Points on a hilly landscape, in no order, each with its height.
From any point a ball rolls to the lowest of the 2 points nearest to it. It stops when none of these is lower. Distance is the straight distance between rows; heights are no part of it.
nafa (h 426): [52 17 -25 29 3 0 16 14 18 19 -16 11 17 23 -63 24 10 17 13 5 -38 13 9 -9 12 -13 -6]
bon (h 249): [-9 -7 11 24 -7 -16 4 -5 -3 -12 15 10 -10 -17 29 11 -5 0 -21 -36 -6 1 7 -12 -13 15 -28]
kigat (h 349): [0 2 -16 20 8 31 1 -19 -21 -33 18 -14 -8 -11 37 18 40 -9 -53 -46 -11 -41 4 -2 -36 37 -45]
tanu (h 775): [33 7 18 -2 10 6 12 14 16 18 -14 -9 -10 4 -61 -38 25 10 36 13 24 22 -20 -8 33 -26 4]
pimu (h 418): [20 0 -15 -2 21 16 -13 -24 -24 3 18 3 -6 16 -12 -13 -59 -25 -8 -4 -25 19 -4 3 -26 27 23]
dobip (h 497): [23 5 -9 18 -39 -20 35 11 -2 -42 -4 -2 -28 -21 30 -18 35 26 -11 -52 11 -49 -1 -26 -16 5 -34]
Vulub (h 298): [24 8 -9 -10 5 3 34 3 18 13 6 16 15 26 -17 30 -7 -2 7 50 -13 4 10 -4 -1 -21 35]
nabus (h 421): [32 27 -18 -24 -5 14 29 23 15 -33 -16 -36 -4 29 -10 39 8 13 0 6 2 -25 0 -19 -22 -41 13]
saf (h 658): [-1 -21 7 -29 -4 -7 -6 21 8 3 -22 -38 -3 -11 -28 -32 -32 11 41 14 8 25 -9 0 -1 -21 13]
Vepum (h 394): [20 9 -20 9 -4 27 -14 -14 9 -40 -11 -23 15 -4 37 1 32 5 -59 -30 -11 -57 16 -8 -23 40 -42]
Mimef (h 324): [-47 3 16 18 23 16 -21 -31 -36 -8 36 24 -3 1 31 35 -2 -30 -19 -9 -17 -15 7 -4 -18 36 6]
ziku (h 264): [31 29 -23 16 -25 -11 9 27 35 23 -29 -3 15 -10 -54 40 10 27 16 -13 -33 15 0 -20 13 -10 -7]
Kinak (h 73): [38 29 -19 10 -28 -6 -7 -8 0 -16 -10 -12 -7 -3 -11 -4 -47 1 -1 -37 -17 -10 -2 -23 -18 13 2]
Fis (h 560): [-18 -4 20 -5 2 11 -18 -27 -56 -19 47 -59 -10 -5 11 -16 -42 -14 -6 -3 0 21 4 -20 -17 22 6]
liki (h 494): [-25 4 6 2 9 3 -5 -19 9 21 17 46 5 -10 13 -27 -22 -28 1 19 0 10 0 9 8 23 24]
zez (h 513): [-13 15 11 -28 -1 -1 29 7 20 -23 1 0 -3 15 9 24 25 13 6 17 34 -18 8 -19 13 -40 17]
pim (h 592): [-17 4 10 -7 -16 -24 24 11 23 2 9 36 0 0 19 18 49 27 3 16 22 -9 16 -17 20 -22 2]
bam (h 425): [2 21 -17 -7 4 3 1 20 34 5 -16 21 10 12 11 37 5 6 -9 2 -21 -3 -2 -20 -10 -17 13]
Nofa (h 561): [53 9 -29 28 19 -8 29 9 9 23 5 26 7 33 -55 4 13 14 10 27 -15 6 8 0 32 -10 6]
peb (h 258): [42 32 -23 -2 -20 -4 21 13 5 -23 -13 -24 -6 10 -17 13 -11 13 14 -18 -10 -10 7 -31 -20 -16 8]
Vil (h 567): [19 40 -36 10 18 2 34 -10 -9 0 17 40 2 22 -4 -14 -5 9 -12 -3 -18 -6 8 -21 2 9 26]
kituk (h 539): [25 1 -19 26 -36 -22 41 8 5 -15 2 32 -13 -20 12 -22 52 42 2 -64 0 -25 3 -21 13 5 -46]
venas (h 203): [2 -8 23 7 -30 -31 -9 24 29 11 -45 -41 0 -17 -32 -23 -10 24 38 -28 6 19 1 6 21 -2 -24]
sepem (h 308): [-53 -32 45 -3 3 10 -6 -32 -53 -8 45 -31 0 -8 29 10 4 -30 2 7 23 5 1 23 0 14 2]
Difu (h 275): [-36 -47 37 -6 3 -16 -6 -5 -31 14 22 -45 -1 -9 36 3 -14 -12 2 9 21 14 -2 22 0 8 -12]
lazov (h 682): [28 19 -7 10 21 6 -8 -14 17 48 -7 53 16 14 -30 -26 2 0 12 17 -17 26 -7 1 36 6 14]
nin (h 129): [12 17 -2 8 -43 -27 -4 26 37 14 -51 -20 5 -16 -50 12 -9 27 25 -33 -17 15 3 -8 20 -7 -10]
gog (h 764): [-36 -3 -28 19 41 35 1 -12 -3 -4 -27 46 0 -10 44 -1 71 3 -49 -17 -14 -35 12 20 -18 39 -19]
betus (h 865): [33 0 -9 -21 11 3 6 -4 -11 17 3 16 12 7 -35 -37 -12 -20 19 43 -12 24 -5 21 -8 -20 41]
Ton (h 892): [-9 28 4 -4 10 16 38 -9 -8 23 27 53 3 -18 -4 -39 22 -4 9 57 33 -12 3 -11 40 11 22]
turav (h 370): [-66 3 20 6 11 27 -34 -41 -38 -9 25 37 9 1 14 34 -10 -40 -3 21 15 -30 1 22 0 24 17]
Nepo (h 555): [17 29 -35 0 19 27 -3 35 36 18 -34 18 27 16 5 39 23 6 -30 9 -48 -3 -1 -16 -9 -9 3]
Zomus (h 463): [22 -4 -6 -16 5 -4 14 8 8 6 -13 -4 26 39 -24 32 -12 -10 4 47 -27 9 19 12 -28 -39 40]
lal (h 405): [-17 -51 22 10 -9 -18 5 6 14 25 14 28 -3 -28 24 -39 13 -9 24 -8 21 26 -13 32 29 2 -17]
govit (h 628): [1 29 -9 20 8 -22 37 -7 -6 0 11 61 -9 -6 11 -30 45 34 -10 -12 12 -10 13 -28 28 14 -7]
zef (h 808): [-53 -7 -10 9 25 18 -17 -23 -7 -27 8 34 3 -4 28 31 43 -22 -28 -11 9 -32 -8 33 -15 9 -9]
Dogoz (h 697): [-35 -30 24 -21 -6 -23 -20 37 20 26 -22 -18 -11 -17 -4 -34 -15 2 38 30 14 29 -20 12 17 -24 10]
Betud (h 285): [-5 12 10 -2 -28 -6 -22 -9 -52 -36 28 -78 -17 -1 27 34 -19 -3 -28 -33 3 -16 2 -17 -30 6 -22]
vemas (h 632): [-10 44 -20 22 29 -8 31 -13 -15 10 13 68 -7 4 -5 -29 11 19 -20 1 -5 -12 12 -26 21 22 24]
Vid (h 529): [-9 -8 23 -7 19 5 -12 -18 -46 -29 49 -27 -28 -20 10 -43 -22 -15 8 4 23 16 -13 -6 -5 23 4]
faf (h 829): [21 16 -10 2 12 16 31 7 0 37 24 56 3 -9 -34 -28 24 -10 7 70 33 -3 -4 0 52 1 13]
gafem (h 578): [2 -6 2 -10 -13 -2 -25 -12 -37 -18 22 -76 -19 -1 2 -11 -62 1 -1 -16 6 9 7 -17 -19 13 -4]
lut (h 311): [-6 7 4 9 -13 13 -9 -15 -50 -44 36 -45 -14 -9 39 29 19 -14 -41 -45 0 -30 -1 -7 -29 17 -31]
Buka (h 759): [37 -6 -2 5 8 -2 24 16 30 12 2 17 -14 2 -57 -1 22 24 32 26 26 12 5 -19 58 -11 -7]
Gik (h 714): [15 -5 8 -21 -5 -4 0 22 7 18 -28 -33 -15 -4 -63 -41 5 6 42 11 13 29 -24 4 13 -40 10]
dep (h 618): [42 20 1 9 34 14 -8 -16 -3 38 -11 44 8 23 -31 -55 -5 -15 4 -4 -5 25 -21 3 11 6 13]
lem (h 304): [-24 9 -2 -23 7 2 -24 -1 4 -32 -11 -17 2 20 16 42 -17 -10 -24 -3 10 -3 -13 15 -13 -15 19]
til (h 162): [-14 -47 23 9 -34 -36 15 19 21 0 -10 -18 -6 -15 22 -4 -7 20 30 -23 16 7 6 11 8 -8 -21]
Soka (h 389): [-17 35 -17 -27 20 12 9 13 29 -44 -12 -15 2 15 6 40 40 14 -17 19 33 -21 -16 -2 7 -45 3]
lotot (h 491): [28 22 -23 -3 19 5 17 -21 -7 1 14 31 9 24 -9 -16 -43 -16 -4 -4 -20 4 2 -8 -18 14 34]
Nif (h 575): [11 -1 3 17 -19 -32 35 6 12 -3 9 38 -10 -14 6 -27 42 39 11 -31 15 -5 10 -19 25 3 -28]
tar (h 315): [-12 13 3 10 5 -9 6 4 20 -4 3 37 -1 0 27 4 4 8 -13 -16 -13 -5 7 -14 -8 7 -2]
gir (h 821): [-59 -15 -31 1 21 10 -34 -15 -3 -42 9 4 8 -23 24 47 33 -26 -19 7 0 0 -14 65 -3 6 -18]
vapom (h 248): [-19 -1 -5 -18 -14 -3 -30 22 9 -28 -37 -46 2 14 11 51 -27 -2 -7 -14 -1 -3 -5 5 -16 -23 -2]
Tosad (h 210): [-20 -47 20 5 -23 -34 -16 23 0 11 -16 -57 1 -10 17 5 -36 16 21 -6 2 12 9 5 -5 -4 -31]
nubem (h 707): [-17 -7 -23 6 11 20 -10 22 41 17 -35 45 22 -3 40 17 74 27 -46 -9 -26 -5 12 4 0 17 -35]
Daza (h 348): [-1 -24 25 13 1 -19 -28 4 20 20 -10 13 -7 -16 1 -48 -8 -1 26 -8 16 29 -15 17 25 -3 -7]
Kol (h 943): [-5 26 8 -27 0 27 28 -4 -7 21 14 39 13 -12 -6 -14 -2 -28 11 67 25 -3 -1 9 8 -7 33]
ragit (h 546): [10 11 6 14 32 8 -20 -31 -3 25 8 43 -3 2 -9 -44 -28 -29 -2 -7 -7 14 -15 1 8 27 10]
gos (h 445): [-28 1 8 -19 8 11 -8 -17 1 12 7 32 9 5 17 13 -31 -29 -5 21 -1 -2 3 3 -4 12 38]
sika (h 244): [-39 -41 27 -13 -10 -27 -20 4 -33 10 13 -82 1 10 26 16 -26 11 6 -4 14 15 5 16 -13 -6 -30]
Sep (h 293): [-33 -10 17 30 15 5 0 -28 -35 -8 38 8 -4 -7 35 33 18 -17 -26 -34 -12 -7 10 -1 -22 20 -21]
kabe (h 172): [13 31 -33 -34 15 21 11 11 20 -43 -15 -26 12 32 -11 47 31 1 -15 24 11 -13 -13 10 -12 -50 16]
bep (h 390): [13 -7 -8 -31 -14 -1 11 12 17 9 -29 -31 10 24 -20 30 -33 6 20 14 -15 12 14 9 -30 -36 28]
Zibaf (h 350): [42 -5 -14 -1 4 11 -28 -18 -18 2 -3 -23 1 17 -26 -20 -67 -12 -2 -18 -22 21 6 4 -29 15 4]
pof (h 656): [11 21 -29 16 10 20 -17 28 45 15 -31 30 15 -6 28 14 34 23 -43 -8 -41 -14 10 -18 -7 15 -25]
ral (h 374): [-21 11 10 -36 4 14 -7 -14 4 -10 -11 3 16 23 0 36 -23 -24 -9 26 13 -3 -7 21 -9 -19 45]
bube (h 242): [53 5 -23 -1 -22 0 -23 -16 -12 -1 -26 -38 -2 9 -44 -32 -56 -6 16 -35 -6 -5 7 -5 -22 8 0]
Pirob (h 310): [-7 1 3 -21 -30 -10 0 32 26 -5 -51 -44 3 6 -13 42 -27 16 20 -10 -9 2 13 -16 -16 -34 10]
Fak (h 432): [30 13 -19 13 -33 5 -16 4 9 -38 -6 -40 -7 -17 31 7 18 -5 -41 -40 -27 -55 -5 -26 -29 26 -30]
Kobav (h 209): [2 -34 25 21 -17 -22 10 -7 -3 -3 21 -17 -12 -16 32 -3 -14 6 5 -34 9 7 8 -2 -1 9 -26]
mab (h 739): [-16 -18 -29 17 24 35 -10 -9 27 6 -27 28 17 -9 41 26 52 9 -48 -28 -16 -22 14 33 -8 32 -42]
Mamu (h 715): [42 -1 -15 10 10 7 31 12 8 37 16 46 9 18 -51 -5 11 -3 10 67 4 0 0 6 36 -1 20]
Tuvu (h 598): [-15 -12 16 -23 -13 0 -12 -7 -11 -31 8 -45 -19 13 22 11 -41 0 2 -7 21 -3 12 -14 -15 5 13]
sovo (h 670): [7 1 -1 11 -5 -18 27 19 27 20 16 37 -7 -7 -17 16 45 35 14 36 20 -2 12 -28 52 -17 -2]
maguf (h 448): [-23 -42 40 -6 -11 -16 18 2 -8 -5 25 8 -17 -32 32 -42 11 -10 20 11 37 11 -10 29 19 -1 -5]
laki (h 819): [49 0 -1 0 17 -1 -2 -1 6 22 -3 11 21 25 -61 -23 -6 -7 21 35 -26 32 4 17 -9 -23 18]
surop (h 788): [-52 1 -12 20 21 13 9 -9 -13 0 -2 62 -6 -6 35 9 56 -7 -34 -13 -6 -36 6 9 -15 21 -2]
kuzof (h 724): [18 8 -12 7 1 -9 -15 -1 28 41 -25 31 14 8 -21 -2 -23 11 21 7 -24 40 1 -1 22 -5 19]
tazar (h 458): [33 5 -9 24 -37 -8 3 2 -17 -40 19 -34 -27 -26 30 -6 17 -3 -23 -51 -9 -53 -10 -24 -20 20 -35]
Gupus (h 345): [-59 -14 45 -13 6 27 -27 -33 -56 -18 33 -8 6 -7 13 10 -15 -38 5 33 27 -16 -1 29 6 20 17]
des (h 909): [-3 0 13 -34 1 16 3 -2 -5 12 6 19 9 -17 -10 -30 -21 -31 19 55 10 9 -14 17 6 -15 42]
duz (h 619): [-14 -26 12 -24 -2 -4 -17 3 -1 -5 -6 -38 -12 4 9 -5 -51 -3 11 13 6 15 0 1 -7 -7 18]
tapud (h 769): [41 -4 5 2 8 8 -23 1 12 41 -37 6 14 19 -56 -27 -10 4 30 0 -22 39 -2 11 0 -15 6]
Kabog (h 720): [-47 -48 14 -12 3 -29 -32 32 1 35 -4 -40 -9 -17 0 -26 -40 -5 26 24 5 20 -31 20 4 -14 -14]
lalil (h 265): [6 -13 22 18 -10 -13 -39 13 23 27 -44 -17 1 -10 -21 -33 -15 10 27 -32 -2 25 -7 2 13 2 -28]
losog (h 488): [-24 -36 38 -4 6 -13 7 -14 -36 -17 43 -13 -22 -33 17 -52 1 -23 17 4 30 10 -19 15 5 14 -8]
Fimag (h 266): [-23 -7 20 -7 -24 -16 -26 -11 -54 -10 17 -84 9 10 31 41 -8 10 -18 -23 1 10 -1 12 -21 -4 -21]

Where does a ball stop that starts at each point below?
gafem | nin
Kol | nin
Buka | kabe
zef | til
vemas | Kinak
laki | vapom
turav | til

Call two points neighbours if one is among the 2 nearest of the other. Go from one point of each pair to the other, from neighbour to neighbour, staying as low as possible. Name the highest point that can't be avoided.
til, Kinak | vemas
kabe, Kinak | nabus
Vulub, vapom | Zomus
